Each row is a point on a landscape with many valleys, with its height.
From any point a ball takes the steepest step (drop divided by distance) to one of its 2 nearest points. It stops when none of these is lower. Distance is the straight distance between rows; heights are no part of it.
j_935: [ -3   6  -2 -15  -5 -19  -7 -10  -4  -6   5 -17 -14   9  -1   1 -15   1
 -24  -5  20 -17]  h=1.38
j_23: [ -7  17  -4  -8 -17  -3   1  10  -5  11  19  12   4 -11  -2   0   7  -4
  12  -6   7   7]  h=2.70
j_363: [ -4   7  -6  10 -23   9   3  -9   0  -4  13 -18  -2  14  -2   3   4   9
   0 -10 -12   1]  h=0.94
j_936: [ 10 -10  12   6  15  -9  -7  -3   7 -11   5   7  -4  -9   5   0  -2  16
  -5  -1 -10 -10]  h=4.83
j_844: [-23 -17   1  17   3   0   8   1   1 -22  -3  -1  11   9 -11 -18  -7   0
  -3   6 -12  -9]  h=5.62
j_824: [-10   0   6   7  23   2   4   2   4  -3  22  15   3 -20  -8  14  25 -12
  -4   4  -5  -1]  h=4.69
j_816: [ -2 -10   2   6  22  -6  -8   5   5  -4  14  10   5 -24   2   5  12   5
  -7  10 -13   4]  h=4.25
j_494: [  2   3   5  10  19   6  -4   9  12   6  -4   1  10   1  -1   1  10   5
  12 -13 -21   6]  h=6.43
j_8: [ 20  -1  13  -1  16   9  -6  17  -7  14 -15  28   6 -12   5   7  14  -1
  10  15 -15  16]  h=2.40
j_789: [-13  10  -3 -11  -8  -4   8 -10   4  -3  11 -21   1   7   5  -4  14 -15
   3 -12  16  -9]  h=5.03
j_580: [ 29  -6 -10  -5   2  -8 -10  -4   1  23 -26  -4   4   8  11   0 -24  11
  -1  -7   8  -8]  h=4.43
j_110: [-20  12 -13  -8 -18 -15   7  -5  11  -3  18 -27 -12  13  -1  -8 -26  -5
  -8  -8   9  -2]  h=3.60
j_516: [ 12  10   1  -7 -15  -8 -12 -15  -9   5  -5 -21 -12  28   2  -3 -37   6
 -28  -1  18 -16]  h=2.58
j_669: [  9 -23   1  22   5  13 -11   0   1 -21  -2  23  22  -7  13  -7  -7   7
  -6  20 -15   9]  h=7.36
j_172: [  2 -13 -12  14 -16  21  -4  -2  -8  -3 -11   1  -4   6 -17   6  -8   5
  -2  -3  -6   7]  h=3.11
j_596: [ -1 -18   7   8  -5  -6   0  -2   2  -7  -4 -19  -5  18   2  -9 -12  -1
 -12  -4  -6 -21]  h=5.61
j_673: [  2  -4  -3   6   1  -9  -1   0  -4 -32  -4 -11  11   2  13  -5 -22  21
 -13  15   4  -6]  h=3.19
j_66: [-11  -4   9   7 -11   7  13   4  -8 -33   0   7  -7   1   1   4   1  17
   7  12  -2  -3]  h=4.59
j_657: [  4   4   3  -1   4   9  -1  -4  -3  15  12   1  -7  -6 -18   0  23 -20
   1 -16   4   6]  h=5.35
j_675: [ -5 -18   1   3  -4   3  -7  -1  -2  -5 -19  -5   9   8   6  -4  -7   5
  -6   5   1 -15]  h=5.23
j_348: [ -2  12   8 -16  -8   7  -2  12 -13   8  -5  17  -7  -4 -12  10  32  -8
  12   8  -2  11]  h=2.55
j_267: [-23  -7  -9   2   9   7  20   1  11  -5  11 -12   6 -16   2   0   4 -19
   1   4 -11   4]  h=6.45
j_603: [-12   0   6  -2  17 -13   9   7   4  -1  15   1   4 -11  -2  -8   4 -20
   4  -9  10 -12]  h=4.16
j_312: [-26  19  -4   7  -6   9  24 -12  -3  -6  17  -6  10   3 -13  -3  30 -14
  -2   6 -16   3]  h=2.30
j_958: [ 30   5   2  -2   6 -28  -5  -3   3   2 -11  -4 -20  16   4   0 -20  12
 -11  -8   5 -10]  h=6.12
j_462: [ -4 -12  -6  -4   1 -23 -10   8  20  12  -1  -9  -9  11  17   5 -13 -15
  -7  -1   8 -13]  h=3.31
j_659: [ 17 -24   0   6   4   4 -10  -1  -3  -9 -10   9  12 -16  22  -2  -5   9
 -10  21  -6   3]  h=7.22
j_70: [-28   3 -20  16   5  -8  33  -6  12  -7  17  -3  13 -14   2  -4   2 -23
   4   6   0   1]  h=6.24
j_571: [ -9   4  -4 -10  12 -15   3   4  -1 -22  -4 -17   7  -9   7  -4 -11   8
  -9   3   6  -6]  h=2.74
j_862: [ 20  -5   1  -8  19  -5 -11   6   0  30 -10  -7 -12  -3  12  18  10  -3
  15  -6  19   5]  h=4.24
j_891: [-10  -7  13 -12  18  -1  -5  11  -1  13   0   9  -1 -16  -6  -4   2  -5
   4  -2   2  -4]  h=3.62
j_488: [-20   4 -12  -9  -2 -23 -10  -1  20   6   6 -18  -4  22  13  -1 -23 -15
 -18  -3   8 -11]  h=2.63
j_235: [ 12 -22  -2   0  21 -26 -10  14  15   2  -3  -6  -3 -10  23  -8  -6  -2
  -2  12  -5   4]  h=5.53
j_533: [-22  15 -17  -2  -9  16  21  -9 -10  -5   7 -13   5  -5 -14   2  21 -19
   1   2   3  14]  h=2.89
j_391: [  3   4  -4 -17   7 -11  -6  -3  -6  -1 -12 -14  -5  -4  -7  -2 -10  10
 -10  -6  14  -9]  h=2.21
j_442: [ 24   5  -1  -8   7   7  -8   4  -4  27 -16   2  -1   1  -7   1   8  -9
  18 -20  19   5]  h=3.71
j_774: [ -3  -2  -5  21 -16   1  -5  -4  -2 -14   0   1   0  11  -9   4 -19  22
  -3   3  -1  -8]  h=3.93
j_219: [  3  -7  11  -2  17   5  -9  20  -4  24   6  17   5 -19   0   6   9 -10
  11   6  -6  10]  h=3.09
j_544: [ 12  -4  -2  -1   3 -12  -5   4  -5  11   6 -11  -4  -5  -1   2  16  -4
   0  -8  -2  -2]  h=4.73
j_159: [ -8  12  -1  -2 -17  15   1  10 -14  -1 -10  17   0   4 -19   7  16   1
   5  16 -17  20]  h=1.59
j_738: [  9   1   4   9 -12  -9  -3  -3  -7 -21  -1   2  -4   9   6  -2 -28  36
 -10  10   5 -14]  h=3.87
j_797: [-24  18   6 -11  -5  33   9 -10   2   8  16  12  -4   0 -19   7  19 -28
   4  -7   6  15]  h=3.70
j_340: [ 12   5   8  21   0  15  -6  10  -2  -8  -3  30  24  -3   7   2   2   7
   4   8 -18  11]  h=7.59
j_133: [  5  16   8   3  19  21  -2   7  -2  12  -6  14  11  -6 -18   9  14  -8
   7 -11 -16  13]  h=6.80
j_710: [-12  -3   5  11   2  12   8   6   1  -8  -1   8   5   3 -13  -4   7  -5
   7  -6 -18   2]  h=6.02
j_667: [ 10   7  14   2 -10  21  -1  -1  -2  16   5  27  -9   4  -8  16  13   1
   8 -13 -15   7]  h=4.15
j_586: [-10   7   2  -9  12 -11   7   1  10  13  21 -19   1  -1   9  -2  15 -30
  12 -14  24  -8]  h=4.62
j_666: [ 13   7   2 -14  -9  -3 -12 -24   1  14  -9 -20 -18  24  -4  -5 -23  10
 -12 -18  12 -13]  h=3.53
j_468: [-23   9 -13  11 -18 -12  13  -1  -1 -13  21 -12   7   5  -4  -8 -17   4
  -7   5  10  -9]  h=2.62
j_894: [  6  -9   5  -9  21  -9  -6  16  12  15 -14   3  -6  -8  24  11   2   4
  21   4   9   4]  h=4.67
j_597: [ 28  -1   5   6  10 -23 -11  -8  11 -10 -12   3   1  13  24   0 -27  22
 -15   7   3 -16]  h=6.68
j_264: [ -4   6   0   2  10   5  11   9  -2   0  18  16  -7 -15 -18   8  19 -20
   5  -8  -2  13]  h=5.12
j_342: [ 25 -10   1  23  -4   8  -6   1  -6  -7 -18  21  12   6   3   1  -8  19
   2   4  -6  -1]  h=7.86
j_35: [ 19  16  11  -8  -6  28   0  -7  -2  20  -7   9 -16   5 -10  11  19  -1
  16 -16 -11  20]  h=5.08
j_651: [ -5  14  -9 -23  -7   4  -7  -7   9   9  11 -14 -14  -3 -11 -13  -1 -10
   9 -20  26  16]  h=4.87
j_640: [ 33 -19   1  11   7 -11  -9 -12   0 -11 -17  12   5  -2  22  -5 -16  27
 -14  20  -2  -5]  h=7.00
j_472: [-14  16  -7   2 -24   2   1  -2  -9  -7  14   2   7   5 -11  -4  -8   1
   3  -7  18  -3]  h=1.49
j_457: [  5  15   4 -18 -23   8  -8 -16  -4   8   2 -19  -7  15   0 -11  -5   7
   4 -17  19  -3]  h=4.44
j_304: [ 23  -5   6 -12  14  -4  -4  -4  -4  24 -19   9  -9  -5   0   3 -11  17
   6  -8   6  -6]  h=3.81
j_556: [-22   2  -6   4  -9  22  17   0 -22 -18   5  -5   9  -8 -19  -1   3  -8
  -9  15  -5  10]  h=2.93
j_130: [  6   2   5  -3 -22  18   0 -12  -1  14  14  -3  -7   0   2   7   8   5
  -2 -10 -12   1]  h=2.67
j_13: [ 17   0   5  -4   9  16  -3  -4  -9  -1 -19  24   3 -13   5  13  11  22
   0  20 -19  13]  h=1.54
j_213: [  9   3   6 -13  -9  -5   1  13 -10   5 -11  14  -9  -8   6   8  14   6
  14   7   2   6]  h=3.34
j_16: [ 12   6   0  -4   3  14  -4  -2  -9  15 -19   7   0  -5 -13   2  -1   9
   6 -15   4   3]  h=3.10
j_688: [-15 -10 -16  10   2  -5   4   8  10  -7   7 -11  22  -9  14  -5  -5  -9
  -5   8  -8   3]  h=6.64
j_771: [ -6   8 -14 -19 -12 -10  -5  -6  15   6   8 -29 -20  10  -2 -12 -18 -10
  -3 -22  18  11]  h=4.35
j_146: [ 18 -16   5   2   6  -9  -7   1   0   1 -32  -1   4  14   7  -9 -15  10
   0   0   3 -17]  h=4.89
j_329: [  0 -15  -6   1   4 -31  -9  12  12 -11  -2   1   1  -1  12 -19 -11   8
  -2  16 -12   2]  h=5.89
j_848: [  7   2 -13  -1 -14  18  -6  -7  -2  14  -7  -5  -9   6 -23  -3 -10  -1
   4 -22   7  12]  h=2.27
j_628: [-26   2  -3   0 -10   3  14   0  -2 -17  -3  -8   7   7   0   1  11 -16
   6   2  14 -10]  h=5.38
j_896: [ -3   8   2 -21 -15  12  -4  -4  -4  20   9  -3   0  -5   9   3  13  -6
  11  -2   3   6]  h=3.51
j_620: [ 13  -7  -3  -4  -2 -11  -8  -5   8  16  -1 -23 -12  12   6  -2   0 -11
  -3 -17   4  -6]  h=4.07
j_356: [ 25  -4   8  -1  24 -26 -13  -3   9   8  -1  -8 -13   1   1   4  -4  13
 -11  -7  -1 -15]  h=5.51
j_884: [-29  -6 -10  18   4 -15  27 -10  13 -23  12   2  13  -7  12 -13   4 -11
  -3  24  -7  -6]  h=5.95
j_938: [ 19 -22  15  -7  23  -9  -9   6   8   9  -7  10  -3 -14  31   3  -2  15
   9  16  -6   0]  h=5.10
j_397: [-30  -2  -2  18  -1   9  21  -4   2 -29   7  -4  16   5   4  -3   4  -5
   2  12  -4  -6]  h=5.65
j_541: [-12   7  -3  10 -27  21  10   0 -25 -16   8  -5   0   3 -19   0  -8   4
   1   8  10   2]  h=2.44
j_12: [ -2  -1   4  -3  -9  -9   7  13  -4 -17 -10  11  -6   1  -1   0   1   9
  10   0   5  -2]  h=4.04
j_281: [ -3   3   4   0   4   8  -3   5  -7  -8  -4  27   8  -9  -9   6  21   5
  -3  24 -23  19]  h=0.48
j_344: [-23  15   8  -2  -4  19  15  -2  -4   9  16  12   3   0 -19   3  29 -25
  -1   5 -19   9]  h=3.08

Call two points neighbours if one is among the 2 nearest of the other. Go from one point of each pair to the other, from neighbour to neighbour, staying as low as possible. Name the highest point that can't be avoided.
j_16 and j_816 -> j_657
j_312 and j_472 -> j_556
j_312 and j_488 -> j_110
j_935 and j_16 -> j_774

Where does a ball stop that starts at each point below?
j_586 -> j_281
j_235 -> j_16
j_669 -> j_816
j_66 -> j_281
